Points on a hilly landscape, in no order, each with its height.
From any point a ball takes the steepest step (drop divided by distance) to one of its 2 nearest points. It stops when none of these is lower. Distance is the straight distance between rows; heights are no part of it.
q228 (h 321): [  6  -9  -9 -38  13  14  14 -27  -5   5 -12  -8 -23  -6   1 -12  31 -14
   9  21  19  -6 -35  49 -18 -16  17   0 -13 -19]
q461 (h 443): [  2   6 -11  31   1  22  13  17 -10   9 -31 -16  -3  -6  -3   5  23  -9
   5 -26 -16  25  21 -25  11 -37 -14  -8 -16  22]
q467 (h 211): [ 14   0 -10 -22  24   8 -27 -23   9   3  -5 -13 -21 -15  16 -18   5 -11
  -9  -6 -24  17   2   7  16   2   2  35 -14 -15]
q112 (h 377): [  7 -35   6  47  -3  -8   5  -8  -9  13 -17  -3 -20 -26   8  -7  17  -7
 -13 -11 -21  28  25 -25  18 -13  -6 -13   1  10]
q269 (h 167): [ -4  26  -5  -7  -8  -2  27 -27 -22  24  -4  -9  12  10   7 -10  -4   5
  17  10  37  -7 -15  14 -26   1  27   8  -8  -2]
q913 (h 225): [ 11 -16  15   5   4  -2  16 -24   3 -14  -7 -15 -13  -2  38 -22  -3  -6
   7  23  -4 -22 -19 -19  -7   2  27  -6 -15   4]
q797 (h 248): [  4  -9  15   8  12  -4   5 -12  14 -20 -11 -15  -2  -2  33  14  27  -2
 -39  27  11  19 -15 -13  -4  18 -39   3  -5 -16]
q356 (h 545): [-31  23  -5 -22  -9   1   8   4 -13  12  -9   8   2  23  -9  -6  -4  11
  14 -13  -7  -8 -27   3 -22  -7  26   4   6  17]
q912 (h 652): [ 12  25  -7 -18   6   4 -40   5   9  31   8 -13  14  25   7  23 -11  27
   0 -18  -4  21  12  13  18  16  -3  27  13  -5]
q270 (h 264): [-19 -10  10  -9  24 -13  25 -39 -10   2 -24  17  -8  18 -35   6  39 -17
 -13  -3  17  14   1  23 -11  26  -8  -3   1 -20]
q349 (h 440): [-23 -10   2  -9  29  19 -21   9  18   0 -16  26  -4  -2 -26  -6  11 -32
 -19  -4   0 -27  11   6  -5   6 -15   1   4   2]
q256 (h 156): [-14  13  12  10 -22 -18  13  14  -9  -7  24   6   9  -6  10 -14 -13  17
  27  27  13   8  -6   6 -10  12   2 -16 -12  15]
q731 (h 201): [ -4   0  -9 -16  -1  12  26 -28 -17  13 -25 -13   3  13   4   2   8   2
   5  11  14 -32 -13  21 -18 -18  43  -5 -13   5]
q644 (h 529): [-23  28 -13 -20 -14  21   1  36  -5  -1  -7   2   4  28   4   5   0  12
  26 -21 -31  -8 -17  -4  -3 -26  20   0  -8  21]
q164 (h 245): [ 19   7  -8 -23  22  -8 -16 -19   4  18  13  -1 -11 -20  -7 -11   3 -26
 -18  -4  -8  21  -1  -2  16 -10 -14  44  20 -18]
q213 (h 314): [ 22 -16  -7  -1  17  19  -4  -5   8  -6  16   7 -14 -18  -5 -19 -24 -21
  21  -4   6 -49   7  23  11  -9  23  19   6 -21]
q647 (h 246): [ 13  -3  -2 -21   0  -7  21 -52 -12  28   0  -6 -14   9   7   3   7   2
 -10   4  15 -14 -11  17  -4  21  51  18  19 -11]
q389 (h 693): [-15  -7  -4  -7  -4   1 -33  18  14   0  19  21   1  -8  15 -19 -17   4
   4  27  -4 -41   6   3   4  16  16  10  -4  25]
q835 (h 209): [  1   4   3 -17   1 -23  22 -48  -4  13  17  18   7  11  -9 -10  -1 -13
  -5   0  12 -27   8  -4   9  23  36  30   8  -4]
q563 (h 290): [-12  15  20  -9  15  -5  16 -13  -5 -16   0  -7  -9   4  21 -10  17 -12
  -5  27  -3   2 -30  -4 -16  15 -17  23  -4  -3]
q216 (h 352): [-16 -37   7  27 -25 -15   6 -10  -2  -7  -7   9 -28 -19   4 -16   4  -1
  -5   6 -41  11   0 -43  13 -14   2 -13   3  15]
q98 (h 71): [ -3  19   0   5 -11  -5  27   1 -16 -11  17  14  19 -21 -14 -23   2  -5
  40  -4  12  14   5   6   1 -48 -21  10 -30  -5]
q965 (h 159): [ 22 -13   8   3 -22 -33  16  -1   5 -22  20  14  17  11 -17  15 -29   1
 -24   5   5 -27  14 -28   8  26   7   0  28  -1]
q730 (h 296): [ -9  -4   7   5  10  13   4  -4 -16   1  30  24   1 -22   9 -10   0  -9
  31  14 -10 -13  -7 -10  -9 -60 -15  25  11 -13]
q376 (h 255): [ -3 -41  18   5   6  14  -8   0  13  -4 -18  18 -11   6  -6  20  13   2
 -34 -43 -36  -5  16 -17  16 -20 -13 -14  19 -27]
q183 (h 74): [  3   9   7  15 -13   7  19  21 -15  13  17 -19 -17  -3  15  15  -2  18
  26  25  33  12 -30  17 -23   9   8 -26   6  -4]
q476 (h 704): [-21 -23   3  -4 -13 -14 -40   9  21  -5  29  44 -11 -19 -17 -16  -5  -3
   0  15 -13 -23   8   0  13   0  -5  -2   7   9]
q615 (h 584): [ 17 -10   4  12   7   0   6  -5   2 -15  -2 -21  -3 -18  24  -9   7   7
   2  14   4  17   3   6   9   0 -23  -1 -27   4]
q826 (h 488): [-21   6  -7 -15  -7  15 -25  45  10   4   6  20 -13   1 -23  -5 -14  -1
  23  -7  -3 -18  -6  27  -9  -8   5 -25   9   6]
q394 (h 616): [ -7 -29   1   6 -17  10 -40  36  23  -8  -1  27 -12   8 -14   7 -12  12
 -24 -33 -19 -21  21   4  13  16  13 -34  11   3]
q742 (h 192): [ 10  -6  25  10 -19 -19  24   3  -2 -37  11 -12  -1  -8  31 -13 -15   2
  18  28   4   1 -19 -22  -7  13   0 -19 -16  15]
q355 (h 585): [-29   2 -23 -16  -6   9 -28   3   8  18 -24  11   6  13 -15  -6   0  -8
 -32 -14 -14 -23  13  -8   1  16  35  -4   4  28]
q553 (h 376): [-30  -2 -10 -11  19  29  -6  -3  -5  14 -28   7  -6   5  -3   5  42 -21
  -7  -5 -20 -15 -10  -1 -11 -27  -4   2 -10  15]
q449 (h 317): [-20   7   7   1   6   5   4  21   5 -14 -13  -6 -13   8   6 -11  13  -8
 -10   7 -15   0 -14 -14  -4   8 -14   7  -2  15]
q298 (h 741): [-14  -6   8 -19  -6 -22  -7 -33   1   3  27  24  18  -5  10   4  11   0
 -15  40  -1 -12   5 -17   0 -24  -8  23   7  11]
q75 (h 623): [ 12  14  -7 -29 -20  -8  11   0  12 -34 -20 -22  -2   9  21 -10   9   5
 -17  11 -10  16 -32  -6   2  28  15 -18 -45   6]
q515 (h 537): [-10  18   4   4   7 -14 -20 -33  -3  31   5  -7   0  12  24   6  17  20
   1  15   4  22  -1   5   6  30  -2  29  -1  -2]
q453 (h 131): [  6 -19  18  14 -21 -30   6   3   6 -27  21  11  16  19  13  11 -16  27
 -24  22   2  -7  16 -11   4  50  -1 -15   9  -2]
q271 (h 643): [ 18  27  -6   1  -9 -14 -28  16   6  22  15 -10  25   7  -3   7 -28  15
   0 -17  -5  33  21 -16  20  -7 -12  29  28   7]
q377 (h 508): [-12  -4  10  26   5  -1 -20   8   6  16  -2  -9  -3  12  18  15   4  25
 -19 -16 -29  22  19 -15  19  22  -4  13  13   3]
q523 (h 592): [ 43 -20  -4  17  16  11   4  -5   8 -10  -3 -38 -15 -21   7  -3 -11   1
  -1  -6  18  12  13  31   8  16  -7  -9 -16 -21]
q506 (h 427): [ 16   2  -2  22   7   6  20 -29  -8  17 -42 -26  -1   8  -9   7 -10 -21
 -14 -14  27 -14  19 -10 -12  18  17 -15  -6   3]
q617 (h 116): [ 12 -14 -16 -12  -4  -7 -21 -21   7  -2  13  -5  -2 -26  20 -25 -20  -2
   2  23 -17 -15  -4 -12  10 -11  25  15 -10   6]
q472 (h 342): [  1   6   4  12  12  11  -2  -2 -19  30  32  26   4 -13  13 -10 -12   6
  36 -12  -8  -7   8  -8   4 -50  16  28  26 -18]
q307 (h 459): [ -3   3   3  17   9   6  14  -7  -6 -11 -19  -9  20  -1  -9  -2   4 -13
  -1 -22 -18   6  27 -23   8 -30 -20  10  -9   6]
q145 (h 189): [  9  -1   5  -1 -20  18  11  37  12 -30 -10 -15  -6   9  -7  30  10   3
 -13 -29 -18  22 -19 -17   0 -18 -32 -22   2 -12]
q455 (h 764): [-18  13  -7 -46 -14 -21 -13 -15   1 -15  10  13  17  -8   5 -21  11 -10
 -11  41  12 -10 -29 -12 -24  -5   7   5  -9  34]
q253 (h 220): [  3 -18  15   3   3  10  -1  15  15 -17  -6  -1   5   4 -13  26   4  -2
 -17 -25 -11   5  11  -9   2 -26 -44  -8  15 -16]
q378 (h 302): [-22 -13  17 -23   5  -4  16  -1  -3 -19  18  31   4   8 -34   4   3  -8
  17  -4   4 -13 -13  26  -6  -8  -9  -6  15 -14]
q796 (h 188): [  1  -3  -5 -17 -13 -16  20 -10  -6  -4  12   5   4   7 -22   6 -23  -3
  -6   4  12 -22  -2   1  -9  13  24 -12  19  -4]
q334 (h 565): [-10  35  -1  16 -25 -14  24  -6 -15  16 -12  -9   7  15  15  -2  17  29
  29  10   9  41  -7  -5   5  11  -2  -2 -29  16]
q59 (h 241): [-10   7   5  -7  10  21  16   7   3  -5  -5  -1   3  16  -3  21  44   5
   8   6  15  22 -10  26  -2  -2 -39 -18 -24 -10]
q720 (h 669): [ 14  18 -15   9   6   5 -36  37   9  -2  -6 -12   9   2 -10  14 -14   1
 -18  -6  24   1  14  20  -8  37 -18 -18  -1   4]
q144 (h 606): [  9   1 -14  -1  -9  -5   9 -24   3  10 -17 -21 -11 -12  -1 -16  -2  -2
   5  11  19   8   0  30   2  18  25 -22 -30  -2]
q768 (h 322): [ -4 -43   0   1 -15   1  14 -26   0 -20 -12   8 -31 -19  -5  -2   9  -6
  -6  -1 -29 -18 -14 -28  -2 -24  17 -29  -5  -9]
q840 (h 683): [  3   9  -4 -14   5  -5 -38  42  20 -19  28  17   7  -6   7   1 -16  -4
 -22  24   1 -30  -1   1  -7  42   2   2  10   7]
q167 (h 522): [ -3   7   2  16  25   9 -22  -6  -3  34  -5  -5 -10   3  23  -6  10  19
   6  -9 -20  21  22  14  20  13   1  28  -3  -1]
q782 (h 476): [  5 -13  -8   3  -8  -3 -15  -1   5 -16  -2  -3   0 -21  -7 -16  -9  -8
   2 -20 -33  17  12 -22  22 -39 -15   2  -3   5]
q252 (h 155): [ 12  16  -1 -20 -17  -8  24  28   0 -33   0 -19   4  -2 -15  20  -4  -7
 -15   2   3  16 -34 -20 -21  -7 -17 -21   3  -5]
q514 (h 561): [-23   2  -3 -34  -8  -1  19 -20  -6   1 -28  -2  -3  27 -11   5  21  10
 -11 -25 -31   5 -22  -3  -7  -4  31   0   0  13]
q549 (h 661): [ 21   7 -17 -17   6  16 -46  26  19   7 -11 -15   0  12  11   9 -11  14
 -19 -13  -7   6   9  27  17  22  -1  -3  -4  -7]
q537 (h 373): [-11 -16   4  -8  34  11  -2 -23  10  -8   0  12  -1  -8   4  -3  18 -19
  -2  23  12 -22   6  29  -7  15 -14   5 -18 -16]
q56 (h 161): [ 23  31 -21  -7 -26  -7   8  16  -7  -5  11 -14  36 -10 -11   2 -23  12
  25 -10  20  29   4   8   6 -31  -7 -11 -16   4]
q293 (h 601): [ 20 -16 -25  24  -4  20 -42  34  20  23 -11   2  -1  -4   3  15 -13 -11
 -39 -13  18 -29  30  -2  15  32  17 -22  20  23]
q217 (h 91): [-11   0  18  13   8 -18 -10   5   9  -8  15  13   7  19   3  14   1  11
 -15  32  23 -17   7   6 -11  52 -18  -7  10  -1]
q808 (h 758): [-19   6  -1 -27  -4 -22 -23 -11  16  -8  -4   9  14   2  19 -15  12  -2
 -25  32  -6   1 -10 -11  -1  21  -3  10 -18  24]
q497 (h 477): [ -4  13   5  20 -13 -21  11   7  -8   2 -12  -7   0  11 -13  -3 -22  14
   0 -14   0  18  14 -10   7  28   6  -4   3   6]
q682 (h 198): [ -3  -1  -7 -32  -3  19   0  15  10 -24  -2 -11   6  19   5  17  18  15
   8 -14 -23   9 -22  19   6 -25  -4 -12 -27  -5]
q191 (h 346): [ -5 -12  10 -15  36  20   8 -11   0 -12  17  12   6   0   7  -6  -3 -18
  19  15   9 -50   3  22  -4  -7   4  28  -3 -17]
q880 (h 191): [ 20  16 -21 -25 -24  -2   7  16   0 -28   5 -25  27 -13   0   3 -24  11
  14   8  -4   1 -19 -10  -8 -27  14 -21 -23  11]
q896 (h 494): [ 23 -12 -13  16  -7  -5   2  -9   3 -17  -9 -24  -5 -27   5 -32  -5  -6
  18 -13 -33  42   2 -24  26 -13  -1   7 -34  14]
q396 (h 219): [ 15 -34  23  39  23   5   3  -7   2 -21   6  -8  -3 -12  33   8  21  -8
 -23  14   3   6  18 -13   3   5 -46  14   5 -17]
q365 (h 175): [ -8  29  -3  17   9  11  11   6 -25  34  12   6  -8 -27  10 -22  -6  -8
  21   8  12  18 -19 -13 -21 -29  11  24  25  -1]
q357 (h 218): [ 12   1 -10  -4 -17  -1   5  17  -3  -9   8 -13  -1 -29   2 -15 -39 -11
  21  14  -5 -17 -24 -17 -16 -14  23 -17   5  16]
q155 (h 466): [-13  13  -7  15   2   7   8   1  -6  10 -17  -3  12  26 -28  11  -6  10
  12 -32  14  -2  27  17   4  10   3 -15  -8   2]
q135 (h 199): [ -3  22  -2  -6   4   9   5  -1  -8  12   4   6   7 -11 -21   2  37  -2
  14   0  19  39   8  24   4 -27 -40  -5 -17 -10]
q721 (h 38): [  3  15   5  17  -5  -8  -7  20  -7   3  29  -4  25  16  11  31 -13  32
   0  24  33 -12   4   1 -14  19 -18 -10  21   4]
q136 (h 574): [  7  19  10  16  -3  -5  17 -13  -8  -2 -10 -20   7   0  34 -13  13   7
  24  29  27  15  -8   0  -3  17  -5 -11 -40  15]
q819 (h 487): [ -4   4  12  39 -12 -30   0   5  -3   2  -2  -3  -7  21 -11  10 -15   3
 -20  -8  -3  36  23 -28  10  32 -12  19  38  -1]
q821 (h 210): [ -1  20  -4   4 -26 -12  -1   6 -12  31   6 -10   4   1 -14  15 -14  24
  13 -15  11  41  -1  -2   2 -16   4 -14  17   0]
q561 (h 222): [  2 -20  -2 -36 -21 -20   1  -2  10 -31  15  10  -8 -10 -24  -7 -22   4
   4   1 -14 -10 -18   8  -6   0  17 -23  -4 -10]
q433 (h 319): [  6   1   1  24  10  -8   1  25   3 -12  14  12  14  16 -27  18 -19 -18
 -19   1  28 -36  23  -7  -6  29 -18  -1  27   1]
q595 (h 614): [  7  11 -10 -31 -17 -23   4 -24   1  -4  -2 -19  -9   3  11  -6  -6  19
  -5  10  -5  22 -14  13   2  22  23   5 -22  -2]
q977 (h 157): [ 11  -1  -3 -10  -8  19   2  45   6 -41  -5 -17   7   7   7  14  -7  12
   2  -6  -6  -3 -17  19  -3   5 -11 -32 -23   0]
q666 (h 55): [  4   4 -10 -19  -5  -4  -4 -18  -5  -4  23   1  25  -8   6 -14 -30   9
  21   2  -6 -24  -9  -5   2 -35  18  23  -3  -1]
q865 (h 730): [ -4 -14  -2 -15  -6 -16 -15 -36  -5  13  22  32  -3 -12  -6  -8   5  -2
   0   6 -21 -11   8 -25  14 -30  15  28  23   1]
q3 (h 129): [  1   9  12  35  -8 -24   7 -16  -7  10  -3   2   3  18  -6   4  -5   4
  -3  23  40   0  14  -4  -8  45 -16  -6   4   1]
q250 (h 119): [  4  22   5  -1 -23  -5  34  10 -15  -2  -4 -22  -7   8  -6  26  11   9
   8  14  31  20 -35  -9 -24   5  -8 -30   9   1]
q966 (h 345): [-21 -11 -11 -11  10  29 -13  12  12 -14 -30   0 -19  -7  10 -12  24 -16
 -15  -2 -26 -19 -29   0  -4  -3   8  -5 -27  16]
q414 (h 625): [ 12 -10   4  -5 -20  11 -31  45  19  -8  -9  -7  -5  13  -2  14 -27  10
 -18 -46 -39   2   3  -2   8  -4   4 -27  10  -5]
q419 (h 223): [  4  28 -18   7  -9  12   6   6 -17  46   6  -5   7 -11   9   1  -8  14
  32 -14   9  29 -10  -8  -3 -44  22   7  15   6]
q10 (h 465): [-33   1  -7 -14  10  20 -13  18   8  11  -9  22 -11 -14 -20  -8  17 -17
   6   5   7 -19   2  35 -12 -11   4 -12 -11  14]
q240 (h 190): [  7 -23  16  54  11   2   1   9  -1   3   0  -5  -5   0  22  22  11   3
 -29   9  17  -7  15 -21 -11  19 -29  -7  25  -6]
q450 (h 416): [  1  -3   7  15  17   8  22 -15   0  -2 -27 -15  -8 -11  -4  -9   8 -29
 -11   4  25 -16   6  -5 -21  15 -13 -14  -9  -2]
q954 (h 124): [ -3  18  -3  -2   6  12   9 -14 -13  32  14   1   4  -6  16  -5 -17  -2
  12   7  18 -18 -14  -1 -15 -11  27  33  22   2]
q932 (h 282): [ 23  -7  -6 -20  31  14 -21 -10  11   2  23   7 -26 -26 -14 -15 -13 -34
   3  -2   0 -20   2   7   9 -13  -4  26  15 -22]
q305 (h 573): [-29  -5  -5 -24 -14  -2 -13   7  11  -4 -16  13   7  25 -17  13   3   6
 -23 -18 -31  -9 -12 -12  -3   2  17 -14   7  13]
q798 (h 179): [ 18  18  -8  18 -24  -8 -11  32  -7  10 -10 -17   7  13 -31  22 -16  14
   6 -36   9  42  16  -5   2   2 -20 -29  18   2]
q951 (h 593): [  3 -11 -23   9   2   4 -24   7  19  19 -14  16  -9 -10 -18  -5  -8 -24
 -36 -15  -8 -24  24 -14  19  26  17   1  14  14]
q442 (h 438): [ 19  12  -1  28  29  11   9 -27 -13  30 -14 -16   5  20  -3  23   1  -4
  -7 -12  27 -16  26   7  -2  22  10  15  11 -19]
q229 (h 599): [ 20  -6 -13   4  14   4 -13  -6  10   2 -16 -25  -9   0  12  -5  -9  -5
 -18   3  21  -4   8  23   3  43  11  -9 -17 -14]
q386 (h 271): [  6 -11  24  23   1 -10  17   5   6 -28 -13 -20   3   4  32   6  -1  -2
 -39   8 -15  12  -6 -43   1  17 -25  17  12  -4]
q664 (h 152): [ 28   5 -10  26 -18   3   4  36  -3  -9   0 -32   6   4   1  20 -23  26
  18 -20  11  24   1   4  -2  10 -13 -34  -7   3]
q820 (h 253): [-22   5   3 -39  12   1  -2 -15   1  -6   9  14  16  26   0  10  25  18
  14  -2 -15  10 -23  23   5 -16  -6  12  -6  -8]
q643 (h 303): [ 28 -14   0  40   1  -7   8  24  -7 -18   9 -10  13   0  -8  14 -32  -4
  -7 -18  17 -24  21 -21  -5   5 -15 -10  33  12]
q425 (h 169): [  9 -14  17  -8  11 -16  33 -46  -5   1  15  22  -6   2 -22   2   4 -12
  -4  -1  20 -17  10   9   1  16   5  14  21 -30]
q211 (h 552): [ -8  25   2  14   0  -7   8 -22 -16  28  10  -8  13   7  30  -3   9  28
  29  12   6  32  -1  -1   4  -7   7  27 -13  -4]
q650 (h 291): [ -8 -52  -1  21  -7  21  -5 -11   1  -7 -16  15 -19  -6  10  15  19   8
 -15 -18 -39 -17   7 -25   9 -33  10 -33   2 -11]
q120 (h 143): [-15   3   5 -15 -12 -11   5   2   3  -5   6  27  -1 -11 -30 -14  15 -11
  16  -8  -1  26  13  13  11 -42 -34  -2  -8  -3]
q303 (h 496): [ -6 -10  17  38 -10 -15  -4  40   0 -13   3  -4  -5  11   8  10 -16  13
 -16  -9 -29  21  14 -27  12  19 -18  -3  26   5]
q335 (h 235): [ 10 -13 -18 -36   7   7  14 -53 -13  25 -19  -6   5   8  -6   9  13 -12
 -13  -5  10 -28  -7  12 -11 -20  50  17  16  -4]
q52 (h 168): [  5  -6 -12  -1   6  11 -11 -13   6  20  -8 -20 -27 -23  29 -25   3  -2
   6  11 -26   9 -10  11   9  -7  28  10 -22  -3]
q332 (h 160): [  5 -18  26  49  -1 -21   9  -4   0  -8  -5  -8 -13  -2  19 -10   9  -4
 -11  23  24  11  17  -7  -5  39 -35 -13   2  -1]
q411 (h 750): [  0 -10   8  -3   2 -21 -24 -18  12  -7  20  14  25  -4  32 -16   2   3
 -16  40  -3 -10  21 -18  14   8 -16  36  -7  23]
q151 (h 287): [ 26  -8  11  41  -6 -16  15   8  -3 -25  -9 -29  22   9  14  22 -28   1
 -33  -3  11  -1  10 -42  -4  28 -21  -7  18   4]
q340 (h 258): [  2  -7  14 -22   0 -17  11 -27  -3 -15  12  -5 -15  -6  23 -15  -1 -12
  -7  31 -11 -21 -33 -26 -16   3  13  21  11   0]
q715 (h 675): [ 17  33 -11   2   4 -11 -32  32   1  -2   2  -9  14  -9   4   1 -17  -7
 -19  27  29  -7  -7  -5 -19  50   0  -3   6  12]
q746 (h 398): [-14   5   8   7  31   9  23 -23 -18  11  -8   5  -8  -7  -2  -5  15 -23
   8   5  13 -15   9   4 -16 -11   3  10  -7  -7]
q346 (h 517): [ 34  10  -9  -2   6  -7   4 -10  -2   0   3 -30  -6  -2   5 -11 -36   4
   9 -18   0  11   8  12  20  21  29  20  -5 -17]
q850 (h 412): [-27 -15   8 -14  35  26 -25  16   4  14 -20  36  -4  17 -14  12  33 -29
 -13 -18 -22 -21  -2   0  -6 -22 -14   7  22  -2]
q257 (h 634): [ 12  20   0 -16  -2   8 -27  35  10   6   6  -9  13  18  -2  21 -28  12
   3 -35 -28  15   4 -12   9 -16 -13   3  27  -3]
q401 (h 355): [  6  13 -17 -23  -5  23  40  -2 -14   2  -7  -3 -24 -18 -12 -19  24 -16
  28  10  24  -6 -41  30 -22 -30  18  -1 -19 -11]
q327 (h 262): [-22 -19  12 -17 -11  -2  13  11   7 -34  14  15 -13   3 -15  -1   4   8
  23  -1 -21 -11 -25   3   0 -22  -6 -18  -5  -5]
q940 (h 301): [-22  17   8 -28  17   3  -7   2   0   4  19  26  28  24  -8   4   3  14
  28   2  16  -2 -10  49  -5   0  -8  18  -7 -14]
q567 (h 401): [  0 -10  -2  29  10   5   7 -11 -17  30 -18   5 -27 -22  -4 -16  20  -3
  15 -22 -17  38  31   1  16 -19   6  -9 -13  -5]
q987 (h 221): [-11 -11  25  -7  23 -11  17 -33 -18  14  10  32 -24   1 -21  -3  34 -11
   4   2  11  10   9  33  -7  10  -6   8  13 -33]
q315 (h 100): [-22   2  15   8 -10  -7   8   5  -7  -3  27  17  18  17   6  17   4  32
  21   7  11  -1   4   9  -8  -9 -19  -4   8   4]
q111 (h 252): [ -9  -6  -1  11  -8   4   1   3  -5  -6  20  10  -3 -36   9 -20  -8  -9
  31  23   2 -13 -17 -13 -12 -38  -3  -4   0  14]
q282 (h 608): [ 17 -27 -12  21 -21  -4 -24  34  10   1  -1   6   7  -9 -10  16 -23  12
 -28 -14  11 -10  29   3   7  32  10 -44  13  14]
q696 (h 120): [ 10  24 -13  -3   0   7   5   2  -7  -2  20   1  35 -17   2 -17 -32   4
  31  -8  17  11   0   2   2 -51 -14  20  -6  -3]
q892 (h 717): [-21 -34  11   0  -7 -20 -29 -19  11  -1  19  45  -3 -14  -7 -12  19   1
 -12  13 -29  -9  25 -13  21 -25 -12  16   8   0]
q310 (h 121): [ 16  23  -8  -2  -8  13   4  29   0  -8  -2 -32  -6  11  -2  18 -15  13
  10   4  19   9 -22  31 -10  12   1 -23  -9 -10]
q989 (h 378): [ 16   2  -1  13   8  21 -13  12  -6  27  19  -5  17  -3   8  11 -30  14
  25 -23  -3  -3  21   2   8 -31  13  18  20   1]
q727 (h 424): [  7 -11  -2  16  10  20  -7   4   1   9 -27  -9 -21  -5 -12  -5  26 -10
  -8 -36 -25  23  21   4  18 -13 -16 -20 -16  -4]
q527 (h 341): [-16  14  10  35   7  -7  -5  21  -4  17   6  15   4  -1 -11  -4  -6 -16
  -1  15  17 -18  17 -14  -3  21 -13  18  25  15]
q578 (h 510): [-13  19   0 -18  -6  32 -12  46   6  13 -13  11 -15   8 -20   3   8 -12
  25 -23 -24  -1 -20   2  -2 -38   3 -14   3  11]
q212 (h 451): [-11   8  -6   1  23   7   6 -32  -5  23 -24   6  17  38 -21  12  10   5
   0 -24  19 -17  22  23   6  29  21  11 -10 -13]
q626 (h 507): [ 19   5   0   9   1 -16  10   0  -3  -6  -2 -20 -10 -23  -8 -29 -31 -13
  11 -19 -17  31   5 -15  24  10   9  19  -1  -4]
q490 (h 631): [-17   5  -9 -24 -17   5  25   1  10 -25 -17   4  -4  15   0 -13  37   3
   4   1 -13  18 -15  -2   9  17  10 -15 -58  24]
q539 (h 283): [  1   6  -7 -29  18  25  18  -6  -5   5 -10  -8 -15   2 -10  16  44  -6
  11  -1   8  16 -30  43 -14 -22  -8  -8 -15 -21]
q225 (h 333): [-14   1   1 -29   5 -21  10 -18   4 -14  20  25  30   5 -30  -2  -2   0
   6   9  19 -10   9  21   0   3  -8  12  -7  -9]

Call two points neighbours if one is among the 2 nearest of the other. Go from one point of each pair to the other, from neighbour to neighbour, staying as low as possible. Name the highest point that can't be avoided.
q425 / q666 -> q989
q425 / q217 -> q225
q666 / q98 -> q696
q183 / q954 -> q419
q954 / q425 -> q647

For each start below, name the point where the ball stops.
q808 -> q721
q282 -> q721
q455 -> q721
q515 -> q666
